Points on a hilly landscape, in no order, each with its height.
From any point a climber steps to the highest of the 2 points nearest to it. It stops when none of these is higher. Distance is the straight distance between rows; heights are no part of it.
Q_159 h=546: [ 12 -10   0   3  -2  -3  13   9   9 -15 -21   1  12 -12   6  -4   1  -5
 -10 -13   1  -3  -2  -1 -19  -2  10   1   3  -1   2   1 -11  15  -7]
Q_17 h=452: [ 24 -12   7   5   0  -3   2   7  17 -13 -23  -5  28 -11   2  11  10   1
 -27 -23  15   4  10  -2 -20  -8   7   2  -1   4  24  11  -5  10  25]
Q_6 h=653: [ -8  -9   4 -15  -8  -1 -26  -2  -3  16  17   1 -15   8  -3   5 -14   6
   6  26   8  -1   8  -8   9  10 -21  -3  -1  11  -9 -15   8  -3  16]
Q_941 h=512: [-12   5  -6  23   1   4  -7  -2  23   2   7 -15 -17  12  -9  -2  -1  -2
  14   9  -1   1  -9 -10  31  -9  15   4 -16 -25  -8 -22  13 -13  -2]
Q_550 h=451: [-10 -19  16 -12 -12  -1  12 -18 -27  10  13  -6 -11   7  11   3   8  22
  -4 -15   6 -22 -13  -6   6  -5  -9 -10   4  -6  -5  10   6 -16 -15]
Q_18 h=544: [  7 -16   5  -7   9   8  -6   8  13 -14   0   4  17   0   7   3 -14 -11
 -14  -5  14   5  20  -6 -30  -4  -6  13  11  10  23  25  -4   9  27]
Q_405 h=450: [-16   8   3   7 -14  -5 -13 -12  -6  17   0  -5   1   9  -3  -1  26   4
  11 -15   3  -2  -8 -11  32   2  22   3 -18 -15   5   6   5 -11 -20]
Q_62 h=500: [ 24 -13   8   5   0  -7  16   0   9 -16 -25   7  16 -15   4   5  14  -8
 -25 -13   7   6   1   6 -27 -11   9   4  -4   5   9  -8  -7   8  16]
Q_640 h=69: [ 11   8  -1   9  16  -1  29   3   1 -21  -1  27  -6 -16   0  -2   8 -12
 -13  15 -13  14  -1  27 -11 -15  16   4  -8   4 -14 -22   4  -9   7]
Q_307 h=470: [ -7 -19   6  -4   1  11  18  -3  11 -10   6  -9   8   1   8   4 -25  13
 -14 -15   9 -22  -9 -10 -13 -13  -4   1  19 -11  -2   9  -1  -2   9]
Q_196 h=57: [  0   8  -4   1  16   1  21   4   3 -11  -7  23 -20 -11   0  -4  -1 -10
   3  25 -16   9 -10  19  -4  -7   3   5  -2  -8 -20 -36   9 -14  10]
Q_330 h=102: [ 10 -10 -19   4   9  -9   9  10 -11 -35  25  16  -9   8   1  -7 -27 -13
 -17  -4  -6 -12   3  19  -6  -2 -10 -11  11  10 -19  11  -1  12 -16]
Q_429 h=609: [ -4 -12 -10 -10   5   7   7  -3   4 -14  32  -3 -18  15   4   6 -33   8
  -8   7   3 -20  -7   0   0  -6 -13  -2  20  -4 -18  -9   9   2   8]
Q_420 h=374: [  0  22  -7   9   2   2   8   2   8   6  -7   2  -5   0 -11  -8   3 -15
  10  18 -10  18   4   9  -1   5   2   0  -5  -1   0 -15  -8   5  -3]
Q_83 h=556: [  4   5  -5  11  -1  -1   3  -3  -4 -15  17 -10  -3   8  -2  -5  -1  -2
  -9   0  -4  -4   1   5  10 -14   8  -4  11   0 -11   3  16   1  -9]
Q_747 h=242: [  9  14  -1   3  -4   0  -9   4  11   9 -25 -14  26 -13   8   5  17   9
   7 -36   1   5  -3 -15  16   7  22   0 -12 -11  21  10 -12   6  -8]
Q_997 h=571: [  2 -11   0 -15   0   3 -14  -3 -22  12   3  12  -8   4   2   1  -8 -13
   5  25  -1   9  12   9 -15  18 -30   7   7  26  -1   5  -7  11   6]
Q_555 h=498: [ -3 -10  27 -15  -7  -4   7 -16 -22  10  -7  -5   1  -7   7   5  25  14
  -3 -26   5 -16 -15  -7   5  -6   6  -6  -7 -12   3  13   4 -15 -12]
Q_66 h=407: [-22   5  14  -7 -22  -3 -13  -2 -10  29 -13  16  -5   2  -2  -4  19   1
  20  12   5   3   4 -13  24  12 -13  -2 -17  -1  -2  -7 -13 -12   2]
Q_246 h=306: [ -9   7 -19   0  -5  -2 -21  10  18   8   6  -9  26  -5  -1  -6 -11   9
   8 -11   9   7   9 -18   2   5  -5  12   8  -1  21  29 -14   9   2]
Q_764 h=666: [-10   3   5  -2   5   7  -3  12  42   1 -25 -12  11  -9  -2   9   3  14
  10  -9   7  13 -14  -5   7  -4  -8   1 -15 -27   4  -6 -11 -15  34]
Q_558 h=509: [ -2  -5  10  -7  -4  -2   4  -3 -30  15 -12  19  -7  -7   2  -2   8 -13
  13  21 -10  11   7  17 -20  20 -23  -1  -2  24   2   2 -12   2  -3]
Q_481 h=483: [-15 -24  16 -16  -9   5  14 -12 -18  15  -5   3 -11   2  11   3 -11  15
   1   1   5 -21  -8 -10  -9   8 -29  -5  11  -2  -7   3 -12 -11   4]
Q_380 h=398: [-20 -11  13  -6  -8   5  20  -1  -9   7 -22  10 -18  -2   1  -1   1   2
  17   2  -2  -8 -22  -1  -4  11 -11  -6  -3 -15 -14 -15  -3 -10  -6]
Q_305 h=742: [  4   6   1   5  -5  -5   8  -3 -24  -2  13   8  -1  -3  -3  -3  10  -6
   5   7 -13   4   6  21  -4   3  -3  -7   0  19  -1   8   5   5 -20]
Q_878 h=746: [-14   4   6   6 -15  -1 -15 -10  -9  10  18  -3 -17   9  -5   0  13   3
  11  14   3   4  -3  -3  29   1   2  -8 -11   2 -10 -13  14 -13  -8]
Q_528 h=288: [ -3   1  21  -9  -2  -2 -14 -13  -5  16  -6  -8   4   1  -4   4  18  10
  -5  -2   9  -5  11  -4   9  -9  -6  -7  -1  -2   3   8  14 -19  26]
Q_91 h=322: [-11   5  16  -5  -1   1 -12  -1  14  17 -19  -1   2   0  -7   2   8   7
  10   5   7   5   8  -6   9  -1  -9  -3  -8 -10   0  -7   2 -18  28]
Q_173 h=633: [  7  27 -23  13   5   2   2  20  26   9 -15 -14  18  -7  -2 -10  -6   3
  14 -11  -8  15   0 -15   2  14  14   7  -7  -5  16   4 -26  18 -19]
Q_591 h=683: [ -5  -1   3   3  -7   0 -18  -7   1   2  30 -14 -22  14  -3   4  -1  10
  -1  11   1  -4  -2  -3  25 -10   4  -8  -3  -3 -15 -24  28 -16   4]
Q_485 h=525: [  2   6  -7   3 -11  -5 -12  -9 -16   5  22 -11   5   5  -3  -5   8   4
  -5  -4   1   0  10  -1  13  -6   4  -4   9  10   0  16  12   4 -15]
Q_195 h=428: [ -9  19 -10   5  -8  -6  -6  -5  -7  17  -9  -5   8   2   2   0  17   1
  13 -19  -5   3  -3 -13  18   9  24   3 -13  -7  12   6  -6   2 -34]
Q_165 h=390: [ -4 -22  10  -3   0   7  33 -10 -12 -18  11   0 -13   6  10   4 -10   9
 -16  -7  -3 -26 -17   7 -10 -16  -6 -11  11  -5 -16  -4  10 -11 -11]
Q_876 h=748: [ 24   9 -11   6   3  -4  11  16  13  -8 -20   7  16  -5   0  -8  -5 -13
 -10  -6  -5   8  14   0 -28  14  12   5  -2  18  15   4 -31  26  -9]
Q_302 h=90: [ 12   0 -15   6  14  -3  22  12  17 -24 -14  20  -1  -6   2 -10 -13 -15
 -13   6  -6   6   1  11 -16  -5   7   7   3  -5  -9 -10 -18  16   5]
Q_77 h=394: [  9  34 -17   5   3  -1   2   6   5  11  13  -2  -6   8 -16 -10  -8 -20
   9  26 -11  18  15  10   0  13  -5   4  -6  17   2  -5 -12  10  -4]
Q_596 h=360: [  0 -14  17   0  -1   1  30  -5  -9 -18  -8   4  -5  -9   5   3   9   0
 -10 -11  -3 -12 -22  11 -12 -16   8  -6  -3  -8 -10  -6  12  -7  -8]
Q_470 h=584: [  6  12 -10  16   7  -1  -5  -6   0 -19  33 -12 -14  13  -4  -1   1   2
  -7   5  -9   0  -2   9  23 -19  17  -3   3  -5 -18 -11  30  -7  -6]
Q_615 h=617: [  0 -11  -8  -8  14   6  15   5  13 -22  17   7 -11   3   6   1 -35  -1
 -14   6   2 -15  -2   2 -11 -12  -4   9  18  -7 -14  -7   2   1  19]
Q_597 h=488: [-14  -7  10   6 -11   3   0 -16  -4   8   3 -12  -9  12  -1   0  11  11
   5 -16   7 -14 -20 -10  24  -2  14  -2 -10 -19  -9   1  13 -17 -12]
Q_598 h=548: [ -5  12 -12  11   7   0  -6   3  16  -3  16  -4 -22   8  -9  -1  -8  -6
   8  22  -9   7   3   0  20  -8   3   3  -4 -16 -13 -31  13  -4   2]
Q_699 h=579: [ 15 -19   2  -2   8   5   3  13  16 -13 -18  17  13  -4   5   2  -9 -15
 -16  -1   8  14  14   1 -38   1  -5  16   7  12  19  11 -21  16  22]
Q_739 h=285: [ -1   1  -8  -5   1   1 -23   0   6   6  15  -9  18   2  -2   0 -12   1
   1   0  13   4  22 -11  -3   1  -7   8  13   8  22  30   1   8  20]
Q_841 h=262: [ 15   9  16  -6  -7  -2   1  -6   0   6 -33  -6  21 -21   4   9  31   3
   0 -34   2   2  -6  -3   6   7  17  -7 -15  -9  22   5 -13   4  -1]
Q_790 h=320: [  6  40  -9  22   4   0  17   6   5   0   7  -7  -1   6 -13 -10  14 -13
   4   5 -16  18  -5   9   8   2  26   0 -16   0   3  -7   0   2 -20]
Q_908 h=614: [-18  -5  -8  10  -7   0   8   3 -17  -3  15  13 -23  13  -4   3   6  -1
  26  -2  -5 -10 -28  15  13   9   6  -9  -4  -8 -11  -8   9  -7 -35]
Q_123 h=439: [  1   8 -20  -8   0   2 -28  -1   3   7  32  -5   6  11  -8  -2 -21  -2
   8  18  11   9  21  -8   9   9 -12  10   7  14   9  10  -2  21   7]
Q_335 h=524: [ 12 -14   8 -18   6   6 -23  -3 -23   5  16   5  -4   5   4   9  -7 -13
 -10  17   2   9  20   4 -19   6 -24   9  13  30   9  13   4   7  17]
Q_725 h=467: [  8  -1 -15  -6  -3  -1 -16  -2 -13   3  22  -2   7   6  -2  -5 -12  -7
  -4   6   3  -1  17   0  -2   6 -11   7  17  19   7  22  -5  19  -5]
Q_221 h=331: [ -7  22  -4  24   4   4   6  -6   7   1   0  -9  -4   6 -13  -4  18  -8
   9   4  -8  11 -10   7  17  -3  25   2 -16 -17  -1 -16   9  -5 -12]
Q_845 h=80: [ 22   0 -14  10  21  -5  27   5  19 -28  -3  23   2 -16   1  -6   1 -12
 -28   5  -1  11   3  16 -11 -15  23   7  -2  -4 -13 -20  -4  -3  12]
Q_612 h=684: [ -5  -5   4  -6   9   6   7   0  16  -4   1  -5  -6   0   1   4 -19   6
  -5   5   2  -7  -5  -4  -3 -15  -3   5  11 -13  -7 -12  10 -11  26]
Q_22 h=528: [ -6 -20   6 -18 -10   0  -5 -11 -19  15  19  -4 -10   8   8   4 -13  12
  -6   3  12 -16   0  -9  -2   3 -26  -3  16   9  -3  13   1  -2   7]
Q_914 h=335: [ -1  16  -7   0  11   0   0   7   7   6  -9  18 -19  -4  -6  -3 -10 -14
  12  38 -16  16   8  12 -10   8 -13  10  -5   0  -7 -36  -5  -4  19]
Q_634 h=411: [-11   1  17  -6  -8  -2  -8  -8 -19  11  -5  12 -18  -3  -4   5   8   1
  13  27  -4   6   2   3  -1  12 -18  -6  -8   8 -13 -21   9 -17  14]
Q_436 h=630: [ -4 -17   0 -14  -5   1   2   1 -13   5  -3   8 -10   0   2  -4 -15  -7
   6  11   2  -8   0   4 -14  11 -24   2  14   9  -6   7  -9   8  -1]
Q_411 h=362: [ 19   7 -13   3   1  -8  -5   9   2  -2 -12  -8  29 -10   5  -2   3   0
 -15 -22   3  -4  21 -15 -16   4  17   1   4  23  24  21 -15  20 -19]
Q_630 h=542: [-17   0  23   2  -5   6   5 -15  -5   4  -6  -3 -17   4  -3   3  15   8
   7  -1   2  -6 -19  -1  12  -5   4  -4 -12 -14 -14 -18  18 -25   7]
Q_133 h=311: [ 13  32 -22  27  15   0  17  17  10 -18   6  -7   2   8  -5 -14   4 -11
  -9  -9 -17   5  -3   3   9   3  30  -2 -11  -3   1  -2  -3  13 -30]
Q_248 h=302: [  5  28 -23  23   4  -1   3   6  -5  -5  20 -10   2  12  -5 -11   8  -4
   2  -9 -14  -1   0   2  17   8  25  -3  -4   3   3   8   7   8 -40]
Q_577 h=406: [ 21  -6   0   2  -2  -6  -6  10  14  -7 -20 -10  34 -18   7   7   6   9
 -16 -34  11  -2  11 -14 -11   0  13   0   2   8  25  19 -13  14   1]
Q_822 h=338: [  3   3  19   9   1  -2  19  -5 -17 -13  -1  10   0 -13  -3   2  20  -2
  -2  -1  -9   5  -6  22 -10 -14  13  -3  -8   7  -2  -2  14  -3  -8]
Q_576 h=361: [ 11  -4  18  -4   9   0   0  -4   0   0 -23   7   4  -8   3   6  12  -6
 -18   7  -2   7   8   9 -18 -14  -1   2   0   7  10  -4  10 -14  34]
Q_719 h=431: [  8 -14  -1 -10   6  -3  -6  -3 -22  -8  29  10 -18  10   5   6 -13   3
  -1  25  -6  -4  -2  19  -6   0 -20  -9   5  23 -23  -8  17   3   2]
Q_291 h=650: [-19  -7 -13   4 -14   2  -9   5  15  10  12  -9  -5  10  -1  -5 -17   7
  15  -4  10  -6  -6 -16  22   3  -6   5   3 -15  -8   3  -5  -1 -14]
Q_879 h=156: [ 11  -9  -5  -1  -2  -8  -2   2  -9 -11   1 -14  18  -7   9  -2   1   9
 -21 -31   9 -21   7 -19  -6 -10  16  -2  10   8   7  27   6   9 -26]
Q_116 h=576: [ -2 -12  -6 -15 -11  -2 -23 -11 -10  11  36 -11  -4  14   1   3 -12  13
  -5   6  16  -9   6 -12  12  -2 -14  -3  13  11  -3  11  12   6   6]
Q_771 h=595: [  6   4   1  -6   1  -4 -25  -7  -8  11  23  -3  -4   6  -5   5  -1  -3
  -3  24  -3   8  17   5   2   1 -10  -1   5  18  -1 -10  15   0  15]
Q_275 h=495: [ 13  12  -8   2  -4  -5 -16  -8 -19   9  27  -8  13   6  -4  -4   6  -6
 -13   6  -2   8  23   5   3   0  -1   1   9  29   9  23   6   8  -4]
Q_681 h=182: [  5  -9   2 -12  -4 -13   6  -7 -19  -4  -9  -8   6 -11  16   7  11   9
  -3 -33   3 -20  -6 -16  -1  -7  16  -6   1   4   8  22   1   0 -36]
Q_97 h=581: [-19  -3   6  -1  -8  -1   9   0 -20   4  -6  14 -15  -2  -7   6  16   0
  22  -5  -7  -3 -21  11   2  11   7  -5  -8  -5  -5  -5   2  -6 -31]
Q_754 h=696: [ 14   7 -10   4   5   4   4  19  29  -1 -24   4  20  -9  -3  -8 -12  -8
   5   3  -7  21   6   0 -24  13   1  12  -1   7  24   6 -37  23   9]
Q_581 h=615: [  9 -10  -2  -6  17   8  -1  16  32 -12 -19  13  12  -7   4   5 -12  -8
  -6   9   3  22  10   2 -27  -3  -3  16   2   2  25   4 -15   5  39]
Q_118 h=590: [ -6   5   1  -1  -1  -2 -21   3  12   9  11  -3 -14   3 -10   2 -12   1
   8  25  -2   5  11  -4  12  -2  -9   2  -4  -6  -4 -29  12  -9  19]
Q_141 h=120: [ 12   6 -20  12  10  -4  -4  11   1 -28  23  -2  13   4  -3 -12 -16  -7
 -27  -9   4 -10  22  -2  -7  -2   6   5  15  14   3  22   1  25  -8]
Q_258 h=307: [  2  -3   9 -11  -3  -2 -22  -9 -11  18   5  -4   9   2  -1   4   8   1
  -7   2  11   2  22  -6   1  -1 -12   1   8  12  14  23   2  -4  22]
Q_566 h=373: [ -6  -1  -7 -12  -6  -7  -1   5   3  14 -31   2  10 -15  11   2  -2   1
  21 -20  -3   2  -3 -14  -2  11   6   1   0  -3   7   8 -25  11 -22]
Q_704 h=436: [  0  11  30  -4   3   2   5 -11  -8   8 -36  11   4 -14  -4   6  34   1
   1   3  -1  10  -6  10  -5   1   1  -9 -18  -5   5 -11   4 -15  26]
Q_313 h=503: [-11  -9  14   5   2  17   8  -8  28  -1  -6 -23   8   4   7  10  -9  23
  -4 -25   8 -12 -24 -12  11 -14   3   0  -3 -32  -4  -4   4 -22  15]
Q_143 h=314: [  0 -11  22 -17  -4  -5  -5  -3 -15  23 -28   7  11  -8   7   0  19   2
   0  -6   5  -2   7  -5 -12   7 -16  -1   0   3  11  18 -13  -6  15]
Q_638 h=517: [-10   8   4  17   0   6 -14  -2  29   8  -6 -18   1   8  -8   3   7   7
  11  -4   6   4  -5 -11  32 -11  12   2 -20 -27   0  -9  10 -19  10]
Q_417 h=284: [  6  -2  21 -19  -9  -4  -3  -1  -5  20 -35   1  20 -15   7   6  28   9
   6 -26   5  -5  -4  -7   4   6  -1  -3 -11 -11  13  14 -14  -3  11]
Q_962 h=348: [-13   5  -2  15   5   5  14  -3   7  -9  -5   0 -18   7  -5   0   7  -7
  14   5  -6   2 -25   8  13  -5  17   3 -10 -23 -14 -24  14  -9  -8]
Q_758 h=224: [  3  11  -5  17   1   4  -2   2  14   1 -15 -18  16  -4   1  -2   9   3
   6 -24  -1   3 -12 -10  17   1  26   2  -9 -20   9   2   0   5 -15]
Q_964 h=688: [ 24   1 -12  13  10  -4   8  10  10 -23  -3  12  17   1  -1  -5  -1 -14
 -31  -8   3   8  23   3 -34   0   9  11   2  18   8   7 -18  21   2]
Q_620 h=619: [  4   3  -6  -5   5  -2 -23   0   7  -1  29 -10  -2   6  -6   4 -17   2
  -5  14   4  -2  16  -4   3  -6  -3   5  13   2   3  -5  17   2  22]
Q_799 h=456: [  7 -25   2 -18   6   3  -3  -3 -24  -9  25   5 -14  10   8   6 -21  -5
 -12  14   3 -12   1   9 -16   3 -28   1  15  25 -10  10   4   8   4]
Q_185 h=440: [-15 -19  18 -20 -10  -2  18  -3 -22  19 -25  14 -11  -8  10   0   2   7
  13  -2   2 -15 -14  -8 -14  16 -23  -6   1  -5  -6  -1 -16 -10  -5]
Q_632 h=694: [-16  -6 -10   7 -15   2 -12   0   5   9  19  -6 -21  17  -3  -2  -8   2
  15  12   7  -3  -7 -11  35   3  -2  -4  -6  -8 -13 -12   6  -4 -16]
Q_976 h=646: [ -3   0  -8  11  -2  -1   8   1 -13 -14  27   7 -19  13  -4   0  -1  -2
  12   6  -8  -3 -14  19  13  -2  -1 -12   3   0 -21  -6  17  -1 -21]
Q_252 h=418: [-11 -20   2  -4  -7   5  23  -8 -16  -5  10  -2 -16  11   9   4  -5  11
   3 -16  -3 -27 -23   2   1  -1  -1 -13   8 -12 -11   0   6 -13 -30]
Q_25 h=332: [  6   5  11  -1   5   1 -11  -6  -3  13 -11   0  10  -2  -3   2  11  -8
  -8   9   1  12  21   6 -11  -1  -5   0   4  14  17   9   2  -5  23]
Q_848 h=505: [  2 -15   4  -5   2   2   1   4   7  -8  -1  -6  13  -3   4  -1 -15   1
 -12  -9  11 -10   3  -7 -16  -8  -3   5  16   0   8  19  -1   6  12]
Q_361 h=206: [  4   2  -3   4  -3  -2  -2  -4  -5  -2 -10 -18  13  -5   9   2  12   8
  -3 -34   2 -12 -10 -15  13  -5  27   0  -2  -9   8  15   8   1 -27]
Q_108 h=330: [  4  -1 -11  -5  -4  -5 -10   9   2   7 -10  -3  22 -10   6  -5  -8   3
   0 -16   2  -3  12 -14 -10   3   4   6  11   7  16  26 -17  16 -10]
Q_383 h=681: [  0  13 -19  11   6   5 -10  21  37  -3 -12 -21  31 -13  -2  -4  -1  11
   8 -15   1  18  -6 -15   3   6   5   5  -5 -14  22  12 -22   8   1]
Q_751 h=444: [-22   7  19  -3 -12   0  -3  -8 -12  21 -18  10  -5  -1  -7   1  31   3
  17  -4   2   2 -12  -4  17  11   7  -1 -20 -13  -1  -8  -5 -13 -10]
Q_637 h=135: [  9  -3 -16   8   6  -2  -5  15   9 -20   7 -11  24  -5   5  -9 -13   6
 -19 -26  10 -17  13 -18  -8  -4  14   5  13  10   9  26   0  21 -16]
Q_608 h=736: [-10   3 -10  -2   4   4 -10  17  43  -5 -15 -17  24 -11  -2   2  -1  10
  12  -8   7  19 -12  -9  -2   3  -8   3  -5 -21  15  11 -20  -4  24]
Q_750 h=664: [ 10   8 -18  -4  13  -1 -16   1  -1 -12  30   1  -6  11  -6  -1 -22  -9
  -4  23  -6   5  14  10   1   1  -9   6  10  10  -6  -6   4  16   9]
Q_949 h=454: [-10   0   3  -4  -4   1   1   0 -12   9 -12  17 -18  -2  -3  -4  -2 -11
  19  28  -6   9  -1   9  -8  19 -24  -2  -1  10 -13 -17  -7   0   3]
Q_874 h=354: [ -6  12   7   5   0   4   3   0  14  12 -25   0   4  -5  -7  -5   8  -6
  12   7  -2  16   0   1   1   3  -1  -1  -7 -11   2 -14  -7  -1  12]
Q_570 h=366: [-11   8   9 -11 -12  -6 -21  -4  -9  37 -12  13   4   3  -2  -1  16  -2
  10  13   6   9  21  -7  11  13 -21   1 -10  11   8   5 -15  -7  15]
Q_537 h=582: [ -8   3   5   4   5   8 -10   3  39   1  -9 -23  14   1  -3   8   2  18
   2 -17  11   3 -11  -9  20 -13   5   1 -12 -30   2   2   6 -21  24]
Q_826 h=540: [ -7  -4  22  -7  -4  -6  10  -8 -27   1  -9   5  -4 -13   0   9  26   7
   8 -18  -2  -8 -20   7  -3  -1  14  -6 -10  -3   3   9   5  -8 -28]
Q_199 h=660: [-11 -14   4  -9  -7   6   5  -8 -10   1  20  -2 -24  14   4   6 -15  12
   0  13   3 -15 -11   0   4  -1 -18 -12   8   2 -23 -17  12 -10   0]
Q_606 h=345: [  0 -10   6 -14  -6  -5   0   3  -4  18 -32   7  10 -15   7  -3   4  -5
  10  -5   0   2   3  -3 -17  13  -7   2   2   2  10   8 -24  10  -2]
Q_610 h=408: [  9  -4   5  -2  11  -4   6   1 -26  -9  15  24 -18  -1   5   6  -7  -4
   5  30 -17   8   4  30 -13   0 -16   0  -3  26 -17 -15  15  -1   8]
Q_256 h=480: [-14   5  32  -8  -6   4   5 -10 -12  13 -29  10  -4  -9  -5   3  30   6
  11  -2   4  -2 -17  -3   3   8  -4  -6 -18 -15  -8 -10   0 -19  11]
Q_905 h=583: [  5   5 -11  10   5   3   4  15  25 -12 -11  -6  17  -8  -1  -7 -12  -1
   0  -5   1   7  -1  -4  -8  -4   7   7   7 -11   6   5 -13  15   5]
Q_785 h=415: [  8  31 -23   4   4   2 -16   5  14  15  25 -10   1  10 -19  -6 -17 -11
   7  24   0  17  24  -4   8  10  -8   9  -5  13  12  -1 -10  14   6]
Q_107 h=489: [ 11 -24  14 -11   4   1  -7  -5 -18  -5  15  -3  -3   3   8   7  -7  -9
 -22   5   8  -7  14   1 -22  -6 -18   5  17  23   8  19   6   0  15]
Q_299 h=613: [ -6   7 -15  11  -1   3  -4   9  15   1   2  -9   5   2  -6  -9 -14  -1
  11  -1   1   2   1  -8   9   2   2   5   8 -14  -3   6  -5  11 -10]
Q_487 h=721: [ -9 -12  -3 -11 -15   0 -10  -5 -16  12  17   8 -22  11   0   1  -6   5
  13  21   6  -1  -6  -1  12  10 -22 -12  -3  13 -19 -11   6   1  -9]
Q_573 h=395: [ 16  -3  24  -4   3   1   9  -3   5  -1 -40   5  13 -17   3   7  25  -3
 -15  -7   3  10  -1  10 -12  -6   1  -5 -12  -3  15  -5  -2  -6  35]
Q_437 h=453: [-13 -20  17  -3  -1  17  19 -11  10   1  -7 -11   6   1  12   9 -14  22
  -8 -23   4 -22 -19 -11   0  -9  -4  -3   7 -26  -5  -4  -5 -13   5]
Q_484 h=608: [ -6  -3  12   0   2   7  15  -9   6  -7  -4  -7 -11   1   2   2  -2   4
  -6  -4  -1  -8 -17  -1   4 -18   6   0   2 -18 -14 -17  19 -19  12]
Q_343 h=110: [ 15  -6 -14  11   6 -10   5   7 -13 -35  30   4   5   5   1  -7 -12  -4
 -29 -13   0 -17  15   9  -8  -7   0  -6  12  17 -11  20   8  14 -19]
Q_969 h=655: [  4   9  -5   2  10   7  -3  12  27   6 -19   6  11  -5  -6  -3 -10  -8
   6  14  -2  25  12   3 -19   5  -7  11   1   2  19   0 -22  10  27]
Q_398 h=369: [-23  -9   2   6  -7   8  16  -3   1   4 -10   0 -19  10   0   0   1   0
  19  -3  -1 -12 -30  -1  13   9   8  -2  -9 -25 -13 -17   4 -11 -17]
Q_651 h=699: [  8   7  -9   4   7  -4   4   1  -7 -10  14   8  -6   4  -3  -6  -7 -14
  -4  17 -13   6  10  21  -5   0  -7  -1   7  14 -10  -3  -1  10  -3]
Q_249 h=96: [  8  -3 -19   7   8  -7  15  15   4 -32   0  17  -4   1   0 -11 -20 -13
 -12  -5  -8  -8   3  12 -12   1   1  -5   8   1 -13   2 -13  18 -18]
Q_804 h=323: [ 11  20   8  14   5   2  17  -7   1 -11  -4   2   7 -10  -6  -1  22  -7
 -11   0 -10  15  -7  16  -1 -16  25  -1 -13  -1   3 -12  11  -4  -1]
Q_554 h=616: [  3   0 -13   2   9  -3   2  -1  -5 -19  35   4 -24  14   0   2 -13   2
  -2  15 -11  -3  -9  16  14 -10  -1  -8   5   0 -30 -20  24  -3  -3]
Q_816 h=290: [ -7  13 -30  16  -7  -5  -8   1  -4   6  14  -5  -5  18  -2  -7   4   0
  15  -8  -6  -5  -3  -8  28  10  18   2  -5  -6   3   5   3   5 -43]
Q_213 h=627: [  1  -8   1  -6  -7   1 -14 -13  -7   0  38 -19 -14  15   2   5  -9  15
 -10   3   7 -13   0  -4  14 -12  -1  -9  12   4 -15  -3  25  -7   5]
Q_320 h=370: [ -3  15   8   0   2  -4 -10   1  -7  10  -7  13 -14  -5  -6   2   5  -4
   7  36 -15  13   9  10  -4   6 -10   1 -11   6  -5 -38  12 -18  21]
Q_522 h=402: [ -6   8 -14  -8  -2  -7   3   1  -8   4 -22   0   4  -8  10   8   9   0
  19 -22  -5  -3 -10 -12   6  10  22  -3  -5   0   8   6 -12   7 -40]
Q_401 h=689: [  4 -15   4  -7  -4  -7  10   2 -22  -3  -1  14  -5  -7   4  -4   2  -8
   3   3  -7  -8   2  14 -18   4 -13  -6   7  15  -3  11  -4   4 -19]

Where does a climber stop that starts at each point below?
Q_91 | Q_976
Q_845 | Q_612
Q_804 | Q_976
Q_758 | Q_612
Q_221 | Q_878
Q_108 | Q_878
Q_307 | Q_876

Call two points neighbours if one is among the 2 nearest of the other. Go from one point of each pair to the other, from neighbour to neighbour, staying as high as possible. Name the lowest point that can't be avoided.
Q_487, Q_608 | Q_941
Q_608, Q_878 | Q_905
Q_487, Q_305 | Q_771
Q_876, Q_878 | Q_437
Q_612, Q_487 | Q_429
